Each row is a point on a landscape with many valleys, with its height.
A ball rolls from a point to whichever of its 2 nearest points has the largest drop for the distance, and stops where none of them is lower. Distance is the straight distance between rows; heights are no part of it.
(531): [168  99 117  79 152 158 110 124 167  95 156 132 124 121  77 181  86  79
 109 136 116 134 148 147 136 111  86 148]  h=215
(66): [132 147 136  55 160 123 147 108 129 106 147  97 147 178  82 151  98 109
 147 100  81 165 130 154 108 156  84 162]  h=405
(578): [171 116 146 121 165 106 143 164 161 145 118 164 167  96 150 183  88  97
 122 139 137 131 121 116 186 153 148 149]  h=210
(619): [ 99 107 112 162 158 117 125 142 134 140 122 124 139  77 153 146 145 140
  66 157 149  84 148 114 133 125 159 105]  h=112
(1805): [199  93 134 132 106 160 132 154 139 104 166 129 117 106  91 155  95 101
  97 176 126 125 148 120 151  90  88 139]  h=238
(324): [153 141 156 139 110 105 150 132 109 146 110 173 135 119 133 139  99 116
 161 135 142 144 104 113 154 114 153 122]  h=644
(1604): [ 79 124 110 126 160 157 126 160 173 145 128 117  79  67 122 121 149 149
 138  89 137  45 108  93 173 135 183 129]  h=240
(1175): [ 99 151 148 133 159 113 121 138 149 140  75 162 139  91 153 154 142 172
 166 130 147  61  94 141 142 133 187 120]  h=313
(730): [139 161 137 109 145 108 148 104 107  99 117 165 144 145 120 198 139  90
  93 153 106  99 150 117 118 105 106 104]  h=169
(750): [155  82  99 156 178 160 131 199  81 121 114 112  99 155 112 124 135 118
  74 114 112 121 110  65 177 186 129 140]  h=610
(931): [103 139 142 105 184 148 125 146 154 103 144 164  87  79 118 145 151 143
 144 142 134  38 121 113 161 128 154 119]  h=223
(1087): [185 126 161 162  81 126 136 145 151 113 166 145 143  88 132 106 128 129
 175 197 157 139 140 135 146 120  94 131]  h=518
(547): [121 156 153  89  63 100 155  81  93 160  69 110 132 163 133 123  99 148
 172  78 128 163 110 127 104  84 175 156]  h=451
(227): [149 129 136 118  88 101 133  94 156 156 115 136 108 129 112 130 108 119
 145  92 148 152 114 108 128  75 135 123]  h=651
(1662): [105 126  89 101 124  99 152 117 203 167 156 129 129  96 111 136  84  89
 122 112 143 149 126 100 145 135 148 129]  h=68
(1886): [102 153 115 135 173  94 128 159 138 112 109 122 166 137 118 154 142 157
 141 169 131 146 109 128 172 206 110 123]  h=362
(302): [133  94  97  59 210 146  87 102 184  95 142 147 128 131  82 182 102  98
 108  93 119 132 132 151 137 138  97 131]  h=194
(1107): [ 80  72  81 167 146 149  88 127 112 140 134  87  77 120 119  78 161 162
  65 111 151 128 135  94 122 126 149 108]  h=173
(728): [ 96 188 142 131  75 107 176  89  97 142 117 150 148 100 168 125 126 130
 170 180 131  66 152 118  95  90 170 149]  h=336
(717): [177 145 179 151 113 118 136 142 170 119 120 174 145  86 159 119 125 162
 209 178 164 102 104 144 154 121 130 146]  h=503
(1057): [137  50  83 115 209 159  86 164 187 124 128 108 139 137  95 166 115 134
  92 129 166 158 116 120 165 160 115 134]  h=505
(488): [153 113 110 139 174 161 114 186  86  46 147 153 101 149 141 175 139 130
  76 178 129 122 177 113 170 162  89 110]  h=582
(231): [121 110  95 110 172 138  99 100 114  84 135 133 133 184  89 131 152 131
 100 119 112 160 128 137 120 149  72  96]  h=137
(1378): [ 76 162 110 157  95  97 163 127 112 162 111 130 158  83 183  99 109 138
 134 141 141 137 121 118 133 156 179 138]  h=443
(618): [129 129 162 152 142 113 103 121  53 137  83 185 153 161 167 151 123 146
 162 128 137 158 103 157 123 130 175  94]  h=397
(9): [121 116  87 148 173 144 103 154 116  68 101 109 119 129  84 158 193 138
  90 142 121  81 127  69 181 164  89 113]  h=595
(183): [ 94 152 129 121 142 162 149 149 156 152 111 107  82  74 151 112 126 167
 126  84 102  53 120 157 123 113 177 143]  h=265
(909): [133 125 175 125 107 142 100 117 117 147 178 127 141  99 145  96 106  84
 167 150 121 152 170 199  86 128 129 146]  h=528
(567): [191 140 184 123  74 149 170 126 142 135 111 130  99  96 165 113  97 156
 144 112 125  81 131 147 103  41 148 170]  h=475
(1894): [146 104 157 171 150 111 114 143  75 145  76 175 141 130 178 170 138 125
  97 122 154 124 120 116 143 110 181  88]  h=416
(777): [106 129 161 122 162 138 130 152  54 150 155 149 117 122 154  90  80 137
 166 124 124 151 108 161 125 170 171 136]  h=402
(773): [105 111 124 111 136 169 113 133 137 106 215 129 108  85 102 111 123 117
 126 187 142 128 166 154 120 130 112 111]  h=506
(1264): [184 113 130 183  54 114 141 124 146 132  97 131 110 100 125 115 138 133
 108 140 156 132 131  67 151  64 118 119]  h=282
(1476): [142 127  81 142  75 125 174 146 132 150 148  83 105 166  95  96 109 100
 112 129 123 175 125  76 124 134 114 133]  h=222
(2035): [ 97 141 152 126 124 126 120 128 124 151 201 160 139  87 165 115 119  80
 171 186 143 136 175 175 107 156 145 115]  h=538
(1840): [151 106 116 159 153 110 124 193 137 129 113 105 178 147 134 149 127 149
 119 163 143 187 118 133 173 210  96 134]  h=386
(1240): [144 141 188 105 126 150 135 118 107 102 143  84 120 174 109  96 147 190
 161 137  95 109 124 188  82 100 101 159]  h=537
(850): [152 118 149 129  93 122 155  94  94 122 119  81 156 184 115 135 133 132
  84 119  99 150 143 138  83  75 106 145]  h=297
(936): [127 127 108 104 108 132 132 156 165 128 183 121 133 131  91 118 110  71
 166 147 127 197 141 133 148 193  87 120]  h=449
(1098): [195 121 175 129 129 126 111 129 154 132 119 120 159 123 150 131 104 149
 148 127 114 122 118 210  95 103 108 161]  h=508
(1127): [137  62 123 125 171 155 105 148 130 138 166 144  90 119 117 124 104 108
 102 108 152 147 134 114 143 130 137 110]  h=501
(752): [196 152 181 151  93 123 157 131 123 124 115 159 138  99 167 119 109 155
 175 179 135  79 122 142 113  84 121 169]  h=488
(1062): [128 140 151 171 110  95  93  88 164 152 111 147 178  84 219 112 130 166
 161 137 169 146 129 195  97 116 146 149]  h=259
(1356): [156 125 145 154 117  97 121  96 163 143 134 175 159  69 191 156 129 114
 137 179 165  91 156 150 107  83 134 131]  h=599
(1416): [144 160 161 160  93 108 125 111  56 128  54 168 151 143 143 149 139 158
 176 161 131 100 101 129 121 100 174 111]  h=373
(809): [ 87 143 122 111 136 103 133 107 102 175 122 119 142 163 133 113  92 119
 147  80 117 194 104 143 109 157 159 123]  h=300
(1059): [ 77 147 134  93 197 142  94  82 137  93 129 135 123 138 124 140 177 175
 113 140 101  50 136 184  80 116 119 125]  h=309
(718): [157 124  95 122  80  95 121 115 182 187 116  91  96 118 155  84  83 116
 139  87 168 204 103 108 136 132 143 167]  h=502
(757): [112 101 111 126 141 119 101  87 137 148 113  94 112 158 105 120 130 147
  84  81 123 148 118 136  88  87 131 120]  h=176
(1438): [ 73 126 107  96 110 154 147  84  85 135 153  92  64 157 105  66 142 114
 107  75 123 129 147  71  93  99 154 125]  h=410
(1877): [145 118 145  97 212 103 115 133 135 135  99 178 148 136 128 199  91 103
 128  90 123 139 102 132 164 161 148 128]  h=196
(2015): [103 145 133 123 130 112 113  75 117 111 117 129 147 187  89 134 175 143
 132 121 116 159 116 134 103 114  94  89]  h=177
(1912): [127 157 115 100 141 132 162 126  61 105  85 114 128 209  82 127 143 108
 133  85  81 128  99  78 131 156 105 133]  h=400
(916): [ 87 155 156 103 159 122 129 109  92 145 166 192 120 103 163 134 108 111
 194 177 142 104 142 163 110 136 174 115]  h=547
(1538): [181 104 162 140 115 119 111 136 169 153 116 132 123  93 165 118  89 152
 140 103 145 135 111 167 127  90 141 149]  h=493
(1563): [151 139 123 165  95  90 138 117 126 137  70 109 173 162 118 135 147 143
 118 131 121 151  98 115 126 119 100 123]  h=371
(754): [109 124 125 166 121 106 116 121 154 155 101 122 142  54 206 118 133 175
  85 133 161  90 139 142 112 104 170 142]  h=160
(706): [ 92 124  95 126 109 133 119  96  75 153 103 120  55 131 127 107 140 100
  85  64 136 114 131  58 124  91 173 109]  h=399
(271): [170 130 171  52 171 141 115 100 129  96 145 188 106 153  84 159 101  74
 178  84 117 141 128 134 145 122 104 122]  h=455
(988): [124  70  50 129 186 162  94 140 115  92 122 121 122 208 109 109 158 129
  77 119 132 173 120 109 141 188  83  94]  h=175
(647): [139 121  88 120 128 109 149 129 244 151 114 109 154  86 125 145  92 139
 112 107 133 118 105 117 140 123 129 159]  h=122
(1647): [156 132 148  88 133 138 147 102  85 103 132 173 100 195  84 131 128  91
 159  92 119 157 116  97 127 111  99 101]  h=447
(1402): [ 86 136 116  76 189 141 112  78 121  96 111 151 108 152  86  98 159 150
 144  72 115  80 109 113 121 127 124 103]  h=351
(1793): [146  73  97 118 188 161  93 117 144 101 102 131  82 146  77 118 153 141
  85  80 122  76 105  82 141 106 121 119]  h=366
(1122): [124 100 110 148 112 140  96 192 138 113 159 152 171 142 173 172 149  82
 100 167 141 171 170 159 130 173 105  82]  h=576
(1118): [135 160 141 124  99 117 139 118 106 130 166 165 165 143 179 178 127  55
 132 190 107 127 187 170  87 134 102 121]  h=174
(1413): [112 154 123  90 207 144 102  99  86  47 117 142 105 150 117 120 166 167
 120 136  97  52 152 141 127 142  93 129]  h=286
(1132): [ 98 116  87 155  72 119 124 101 129 153 137  96 116 112 147 114 143 129
  50 131 139 152 161 112 103  85 133 108]  h=372
(1505): [112 162 120 126 102 127 187 129 104 133 186 114 165 112 151 126 107 105
  99 197 103 113 174 145  96 142 121 155]  h=480
(1026): [141 131 125 119 147 130 118 112 141  94  95 124 111 135  65 157 171 137
 111 113 111  62 112  85 138  88 105 114]  h=348
(1347): [142 122 120 156 143 102 126 156 124 158  67 122 123 164 102 120 129 143
 161 100 143 159  64  82 175 164 146 131]  h=258
(1703): [133 143 127 120  88  99 155  95  79 158  66  90 140 216 126 127 117 116
 130  63 106 182 103 107 101 108 142 135]  h=469
(569): [130 143 150 147 134 159 106 130 111 103  90  86 112 133 101 120 194 186
 133 116  95  36 103 148 106  94 110 138]  h=314
(944): [ 97 139 126 121  96 103  99  68 152 154 141 112 157 166 110 122 148 105
 146 103 130 203 140 161  95 113 111 103]  h=221
(64): [126  98 147 124 124 150  70 103 150 119 179 137 134  96 118 128 138  91
 137 155 138 147 169 187  97 106 112 110]  h=516
(1199): [104 149 124 102  94 135 154  92  73 131 116 149  97 192 102 105 131 111
 172  84 132 169 108  84 115 114 149  96]  h=457
(1777): [212 114 159 148  91 136 153 147 127 107 119 130 107 121  90 134 122 128
 111 154 118  99 119  84 155  73  98 144]  h=260
(1212): [148 111 161 109 177 154 101 124 113  81 157 167  87 129 100 109 145 152
 156 138 139 116 122 137 142 125 101 104]  h=188
(828): [113 160 134 153  74 106 125  62 171 137 149 125 184  92 196 104 139 161
 135 157 145 126 161 176  71  91 123 166]  h=305
(1573): [130 130 141 181 153 111 122 154  66 134  69 152 154 113 170 174 163 134
 107 162 133  62 124 109 146 133 167 119]  h=431
(1852): [165 118 107 152  76 132 148 135 118 113 141 120 174 144 143 170 123  88
  55 169 108 147 163 146  99  99  87 119]  h=418
(226): [150 115 112 150 178 145 116 163  52  91  85 121 118 150 111 151 165 120
  88 100  90  79 109  81 175 167 112 130]  h=603
(1080): [146  65 114 117 169 140  71 145 172 137 132 117 156 116 109 156 105  88
 119 116 138 180 136 172 139 157 115 124]  h=519
(963): [115 129 162  97 162 120 112 115 161 138 151 166 113 100 121 134 108 129
 173 109 149 122 113 152 133 121 153 115]  h=471
(1095): [173  91 108 138  83 153 119 141 212 141 147  97 165  66 143 102  70 110
 144 119 146 162 138 157 121 130 106 187]  h=533
(1115): [133 122 111 109 184 156 124 172 203 102 107 107 105 104  90 160 138 170
 114 127 108  63 102 126 172 151 115 153]  h=486
(891): [ 95  80 104 154 166 143 121 181 143 139 151 100 153  95 140 132 135 156
  82 177 164 137 146 126 151 171 139 121]  h=154
(182): [127 158 126 134 106 122 177 151 121 117 150 101 142 106 106 119 119 132
 117 181 103 104 128 107 136 146 109 152]  h=463
(1557): [121 187 152  71 159  93 154 113 120 114 118 105 173 163 120 157  97 139
 162 129  84 132 121 180 111 167 104 180]  h=384
(1067): [123 124  96 162  93  92 174 156 157 168 118 128 146  75 175 100  92 126
 126 120 159 165 117  73 169 166 165 155]  h=466
(644): [158 101 107 135 107 147 107 155 174 113 149  97 186  90 122 132  93 105
 125 180 136 167 147 175 137 157  83 169]  h=550
(1173): [161 124 142 130 126 141  77 140 144  81 156 113 136 134  89 128 143 138
 166 187 135 164 141 175 141 151  60 129]  h=566
(273): [150 154 141  93 113 120 158 132 135 106 165 150 130 140  85 152 111  85
 168 149 117 155 134 120 148 141  89 123]  h=436
(165): [113  94  94 136 131 135  88  87 104 149 142  98 118 205 115  99 133 116
  84  83 121 207 133 148  83 122 116 112]  h=219
(1152): [ 55 131 129 123 133 124 101  79 110 149 176 143 114 119 142  98 141 125
 114 113 143 163 156 157  93 115 157  92]  h=77
(1713): [151 140 151 175  96 111 123 121 143 145  83 146 145  63 235 106 113 190
 144 126 165 111 117 151 109 104 163 171]  h=209
(1138): [129 157 158 113 103 123 126  85 117  90 159 141 148 166 101 147 169 112
 153 176 121 145 159 154 101 107  73 102]  h=214
(903): [147 163 132 129 117 112 152 140 114 100 156 169 135 119 147 177 135  92
 125 213 121 105 164 128 133 132  97 107]  h=140
(1619): [112 123 108 121 176 101 112 114 183 117  90 138 135 133  81 174 165 138
 118 123 139 112  99  88 160 135 116  99]  h=367
(1211): [152  75 150 148 126 131  70 141 169 154 116 133 175  82 152 137 102  59
 131 119 140 180 171 181 118 149 133 128]  h=531
(1787): [118  75 130 163 158 161 103 167 105 132 144  93  93  96 135  90 131 179
  74 136 135  96 135 138 120 119 151 133]  h=208
(1386): [115 158 133 103  39 119 166 102 110 154 148 150  95 166 126 115 118  81
 172 107 146 193 140  89 122  97 141  95]  h=467
(42): [110 143 136 105  87 102 140  62 136 135  92 117 108 144 102 142 150 123
 116  86 133 115 137  91 106  45 139 107]  h=657
(1621): [145 140 124 168  87 103 159 106 107 134  99 125 171 117 160 151 138 116
  61 159 113  98 158 114  93  77 125 123]  h=395
(1091): [172 151 153 151 110  93 146  94 109 137 102 138 201 139 178 159 119 120
 111 168 107 112 144 169  82  99 109 164]  h=365
(383): [128 170 130 151 169 101 117 143  96 105  73 127 150 109 147 180 163 142
 126 173 106  27 121 127 140 148 123 155]  h=450
(1942): [115 162  83 136  89 106 148 119 204 148  73  60 142 118  96 123 161 147
 140  83 114  75  88  88 142 119 122 156]  h=328
(1392): [176 142 161 151 109 114 154 172  69 116 107 154 144 158 139 146 117 117
 136 152 106 152 106 126 149 148 112 121]  h=636
(874): [105 119  99 165  88 116 138 152 121 154 145 109 103 147 126  81 135 134
 137 139 154 193 115  92 142 157 128  95]  h=178
(1361): [ 61 122 124 102 149 139 109  85  89 136 153 172  78 132 130  79 128 133
 156  81 157 152 127 115 121 120 171  83]  h=113
(173): [ 55 109 112 146 156 129  75  85 112 138 134 106 111 136 126  86 165 175
  79 101 132 142 134 155  93 112 151 104]  h=126
(1379): [106 107 151 122 193 118  73 113 120 153 141 139 155 122 154 134 110 119
 134 100 128 166 128 202 104 158 151 124]  h=358
(758): [180 116 150 111  78 141 129 118 121 121 142 120 172 154 117 164 116  53
 112 133  94 167 176 165  95  99  85 135]  h=437
(950): [120 114 111 124 101 160 154 138 149 136 152  88  75  89  95 111 120 130
  82 118 117  65 143  82 121  78 144 148]  h=442
(63): [159 119 121 181  79 140 136 156 149 140  90  80 112  64 168  90 132 180
  85 110 127  77 123 117 129  91 140 172]  h=247
(1299): [ 99 169 147 112 101 118 160  94 136 154 129 117 130  97 174 114 113 151
 127 126 125  79 148 157  82  81 170 160]  h=312
(1951): [108 130 105 129  99 157 170 164  87 106 179 166  84 148 124 123 139  84
  89 136 112 119 149  68 126 124 118  79]  h=485
(1357): [106 105  98 182  96 121 138 174 143 143 156 104 160 110 147  94 144 152
 119 184 158 182 137 117 152 182 114 106]  h=121
(536): [ 99 162 113 120  78  89 159  86 145 166 129 107 167 143 136 109 107 112
 138 104 128 189 133 129 105 127 131 137]  h=264
(838): [ 72 132 155  95  95 151 158  94  88 125 162  80  86 134 120  80 139 150
 118 106 113 102 160 120  82  75 157 144]  h=422
(722): [107  98  87 138 117 102  94 115 193 184 133 101 157 101 154 114  97 100
 122  94 160 210 139 154 124 162 143 130]  h=164
(1576): [115 121 105 130 190 163 111 160  82  58 145 126  93 112 111 124 164 148
  98 170 124  73 155  97 166 175 101 125]  h=588
(1594): [174 112 113 129 148 111 155 168 212 142 117 118 162 101 118 144  86 137
 125 135 127 130  96 103 187 165 122 180]  h=172
(1864): [ 87 121 126 149 144 118 136 159  82 168 122 116 111  99 162  94  97 148
 114 106 133 133 113 122 134 162 193 139]  h=421
(316): [147 130 130 122  79 113 136 132 186 171 152 115 131  80 153  76  70 112
 184 100 153 189 125 140 136 147 134 172]  h=517
(430): [ 99 175 133 137 153  84 145 142 150 127  88 153 177 100 141 155 141 151
 171 173 136  97  98 122 162 178 148 133]  h=338
(1233): [117 197 138 105 184 122 124 140  93  75  87 141 113 120 113 177 144 139
 163 148  99  38 122 111 169 164 124 158]  h=465
(301): [170 124 164 159  98 108 115 119 132 136 134 195 157  99 179 164 135  75
 155 163 166 139 162 143 126  96 135  89]  h=591
(1181): [148 130 167 131 144 135 102 139 138 103 133 101 128 143 101 100 145 196
 168 155 118 131  96 187 120 140  87 136]  h=552
(1800): [104  97 116 151 128 115 112 150 124 178 156 129 143 104 181 114  98 100
 108 111 154 202 152 153 130 163 164 109]  h=211
(1050): [145  98 126 183 104 132 130 166 165 140 130 108 133  46 192  90 124 189
 101 158 173 108 138 123 135 121 151 158]  h=206
(1064): [141  84 112  96 222 167 104 182 185  91 134 119 104 122  95 158 108 163
 108 130 137 112 114 117 193 174 116 160]  h=496
(508): [ 99  65 119 105 228 152 101 141 123 129 148 148 113 112 138 121 122 142
  83  96 144 110 134 129 140 158 160 113]  h=509
(338): [159  81 122 127 156 169 111 142 126 130 123 102  48 140  97  84 120 148
 100  74 121  94 103  95 127  97 139 146]  h=379
(1684): [124  84  72 140 149 143  85 147 113 128 143 126 128 223 131 106 144 101
 101  94 125 217 113 135 111 183 101  90]  h=213
(962): [114 144  93 153 102 117 158 190  79 129 110 131 141 194 142 134 137 114
  92 110  86 157  99  98 124 177 120 104]  h=287
(1403): [111 176 136 115 115 143 171 121 169 164  75 128 117  83 190 126 108 176
 153  85 109  69 111 179 104 102 187 161]  h=284
(698): [141 112 156  81 150 130 141 102 122 151 149 128 121 136 119 136  77  99
 121  73 107 134 134 149  93  98 145 148]  h=406
(454): [152  85 123 156  91 159  99 201 140 117 159 117 161 113 132 124 125  74
 139 181 142 198 166 161 145 178  89 119]  h=565
(1071): [115 185 140 132  84 121 164 108  49 127  84 162 152 143 142 162 144 110
 165 167 108  72 130 105 112 107 171 116]  h=354
(1305): [148 101  87 116  84 161 152 134 211 142 153  84  87  95  98 104  90 135
  99 127 138 111 130 105 131  75 126 160]  h=453
(2080): [104 136 148 111 126 164 148 120  99 110 161 122  74 101  98  96 145 134
 127 128 119  51 142  94 116  85 146 127]  h=432
(1213): [ 87 125 142 128 122 138  97  90 107 118 148 137  67 141  99  58 165 173
 174 110 164 144 111 111 124 105 132  81]  h=141
(220): [135 113 131 108  83 140  96 101 213 129 162 115 157  82 101 118 117  86
 166 139 140 151 162 177 104 104 102 134]  h=527
(1502): [169 138 135 104  58 149 184 114 213 138 126 102  96  95 135 112 106 150
 132  95 130  99 135 117 119  55 129 168]  h=464
(26): [107 147 116 138  51 130 160 146 104 133 173 163 110 160 145 120 139  90
 119 130 129 169 145  97 119 110 123  64]  h=477
(1911): [141 162 176 136  79 109 170  95  71 131 106 108 171 163 157 121 133 139
 133 154 105 116 145 149  80  85 134 160]  h=333
(1696): [121 162 140 135 102 118 142  95 146 126  93 120 135  94 129 156 170 141
 113 136 117  33 135 115 102  59 140 127]  h=311
(1803): [119 113 111 116  87 158 148 125 142 128 197  95 145 106 109 117  97  96
 102 168 121 144 170 150 103 112 106 143]  h=495
(1832): [ 99 184 157  80 155 115 147 116 115 134 108 144 158 138 120 134  93 156
 207 127 108 118  84 173 119 164 158 157]  h=357
(1410): [123 123 100 117  86 136 159 115 120 124 153  76 141 202  85 116 140 111
 104 130 103 183 140 116  90 123  85 126]  h=262
(1104): [136 138 160  57 173 138 113 108 192 104 149 174  99 127  81 151 119 122
 198  94 126 114 106 149 146 115 113 118]  h=462
(651): [105 174 137  89 167 128 147 111  64  91 107 147 133 165 103 140 133 125
 142 115  87 104 118 117 125 155 119 130]  h=385
(804): [146 162 148 101 107 120 177 144 179 121 149 125 128 105  87 115 102 134
 177 155 117 114 109 114 157 135 111 162]  h=448
(544): [ 83 125 104 153 102 124 133 122  77 152 129 139  98 125 162 124 141 112
  60 107 133 143 149  97 114 104 165  81]  h=387
(207): [121 137 130 175 102 133 121 144 109 133  99  88 122  88 126 118 174 158
 114 123 117  43 115 110 133 100 144 138]  h=283
(1001): [122 126 144  91 181 148 127 121 112  77 151 208  83 115 104 134 141 110
 148 136 142  89 136  85 171 130 131  90]  h=205
(171): [146 135 113 162  39  96 134 110 137 153  88 100  91 122 138  77 136 151
 141 123 171 169 106  70 141 101 126 133]  h=310
(606): [136  86 103 148 134 145 139 160 114 120 146 153  86 147 114 126 139 102
  91 121 141 141 132  67 156 132 128  80]  h=492
(924): [133  87 171 146 185 115  83 153 116 172 111 141 151 116 178 127 107 154
 148  98 170 168 114 175 140 154 174 122]  h=329
(904): [109 105 135 110 172 147 110 132  67 137 171 140 129 152 143 102 102 102
 119  98 108 178 138 174 106 176 131 120]  h=382
(1720): [131 180 127  94 166 142 142 155 155  80 109 108 103 101  96 173 142 146
 130 132  79  16 117 124 158 140 112 170]  h=476
(149): [120 135 159 127 115 149 135 113  41 117 176 159 125 174 161 122 139 100
 104 139 103 141 171 160  77 108 128 103]  h=261
(833): [141 122 149 146 129 116 112 172 127 128 148 195 162 123 196 192 146  75
 145 183 157 144 167 151 140 162 126  82]  h=584
(816): [101 180 143 101 123 147 149 110  32 110  87 143 136 146 107 147 139 124
 176 115  93  61 111 108 122 128 177 135]  h=370
(1295): [129 126 133 127 171 153  96 102  43  80 150 153 133 185 149 139 162 131
  75 155  90 127 174 175  87 130  91 113]  h=230
(1434): [155 109 126 133 174 132  99 114  89  84 122 155 143 152 131 195 141 110
  60 146 110 123 156 152 110 110  93 101]  h=198
(109): [106 134 106  75 214 112 128 120 143 100 131 150 129 133  99 172 105 115
 111 101 109 119 121 123 148 179 120 131]  h=170
(1601): [112 141  83 141  75  83 142 127 129 190  73 108 114 109 179  93 101 132
 120  93 165 182 100  77 150 155 173 153]  h=483
(213): [ 81 191 138  82 156 113 150 109  91 113 160 169 143 141 141 160 117  96
 171 170 110 127 145 158 114 173 127 121]  h=556
(1056): [140 110 144  86 151 155 149 119  86 147 137 121  68 149 111  99  80 118
 113  56 107 112 121 100 105  94 160 157]  h=393
(870): [177  99 147 168 134  94  91 131 143 141  83 128 183 156 134 154 137 136
 132 122 143 189  99 156 139 133  99 104]  h=335
(321): [169 141 178 114 126 167 147 127 161 125 133  98 125 140 154 124 129 185
 155 139  92  89 133 229  79  87 109 164]  h=524
(1925): [104 129 137 147 170 143  98 155  89 133  75 140 133  97 134 159 165 149
 162  98 142  42  90 101 179 146 194 124]  h=288
(822): [131 127 125 112 110 109 105 107 225 151 140 104 156 118  97 109 112 127
 185 103 147 174 110 163 124 138 102 131]  h=540
(1414): [153 163 121 109 128 138 156 167 108  70 156 149  89 167  88 144 130 107
 147 155 107 155 133  84 178 171  72 113]  h=425
(837): [148 147  84 106 130 143 163 156  97  82 125 146  99 212  94 141 135  88
 107 106  86 146 117  68 151 169  79 111]  h=415
(504): [148 159 128 135 100 123 144 126 180 106  98 113 130  94  82 156 171 137
 131 142 116  32 113  81 158  87 108 142]  h=332
(956): [111 154 132 143 104 107 146 131 158 145 175 142 181  76 163 105 108 105
 179 186 146 157 147 159 128 183 121 143]  h=551
(1201): [139  84 133 125 140 168 107 121 109  98 172 145  55 140  79  59 147 146
 153 126 153 135 129  96 135 110 105  93]  h=167
(579): [ 97 116 101 170 143 104 133 156  95 150 109 113 160 150 151 132 138 130
  69 121 106 155 117 126 124 172 140 111]  h=318
(564): [132 141  89 148  60 112 132 104 179 147  91  67  99 122  98  94 152 143
 118 108 148 116 110  67 130  88 123 140]  h=337
(876): [ 97 117 103 157  81 112 100  84 174 147 150  99 155  92 154 101 132 152
  96 147 158 166 154 164 101  99 127 129]  h=344
(1719): [ 95 135  94 138 155 155 101 148 120 139 114 105 107  95 107 140 177 133
 159  56 123  30  73  87 186 144 162 136]  h=266
(859): [131 145 107 164  73 102 147 148 121 154  85 139 118 173 123 107 139 122
 174 122 154 191  79  70 163 156 141  95]  h=220
(2002): [148  93 151 174 150 103 104 166 104 158  81 135 157 155 151 126 133 160
 142 114 169 187  92 126 162 161 148 103]  h=296
(1041): [144 135 116 153 130 117 131 158 166 157  65  88 119 127 104 116 137 155
 145  83 120  92  60  93 166 138 146 159]  h=294
(959): [117 120 127 107 184 151 114  91  68  86 130 116 129 163 114 117 150 153
  70 115  81  92 143 152  93 117 108 140]  h=263
(280): [111 145 139  76 169 108 141 129 148 155 135 132 139 142 105 124  73 121
 189  85 112 163  83 150 135 175 144 151]  h=331
(34): [ 63 156 135 109 166 145 114  99 147 122 114 114 114 133 110 104 169 185
 144  95 107  80 105 163  96 118 142 114]  h=334
(311): [107 123 118  95 126 140 117 100 188 134 164  92  95 152  70  88 129 155
 168  99 136 160 110 144 107 116 106 123]  h=554
(1704): [162 114  90 161 118 132 170 194 116 135 112 101 123 148  99 139 118  99
  75 135  96 128 107  58 169 165 114 150]  h=618
(1988): [163  88 168 130 122 131  93 136 205 148 149 157 107  77 133 131 112 125
 168 119 179 137 131 134 164  96 145 118]  h=481
(767): [109 136  58 144 103 125 162 154 108 146 122  98 103 198 109 107 140  88
  91  99 109 157 109  56 118 163 129 104]  h=255
(1117): [ 65 132 105 110 130  98 117 104 189 173 157 126 127  92 139 108 107 122
 150 102 161 175 128 137 131 149 159 110]  h=114
(93): [139 125 126 142 164 138  97 162 111  69 153 137 135 141 132 168 151 139
 123 200 151 156 162 153 158 180  77 104]  h=575
(1109): [110 138 155 106  78 129 149 109  87 158 127  80  90 147 134  72 107 160
 146  85 126 156 125 131 101  91 155 162]  h=435
(458): [179 128 117 174  92 123 161 200 108 113 125 126 152 145 141 151 125 117
  88 176 110 150 127 106 160 158  89 124]  h=628
(1555): [132 137 158 142  88 142 120  96  79 104 180 122 150 178 135 129 169 118
 113 195 108 145 182 181  74  96  89 127]  h=243

Call two points neighbours if one is among the 2 nearest of the other. Go from one point of each pair to the other, from neighbour to neighbour, staying as low as possible. Name the highest point that can't be avoided.
(1662) and (207) | (564)
(109) and (1662) | (578)
(619) and (1357) | (891)
(1152) and (903) | (149)
(231) and (1152) | (165)

Where does a ball stop that starts at each point below?
(227) | (1647)
(1502) | (754)
(1080) | (1071)
(1173) | (1647)
(773) | (1071)
(547) | (754)
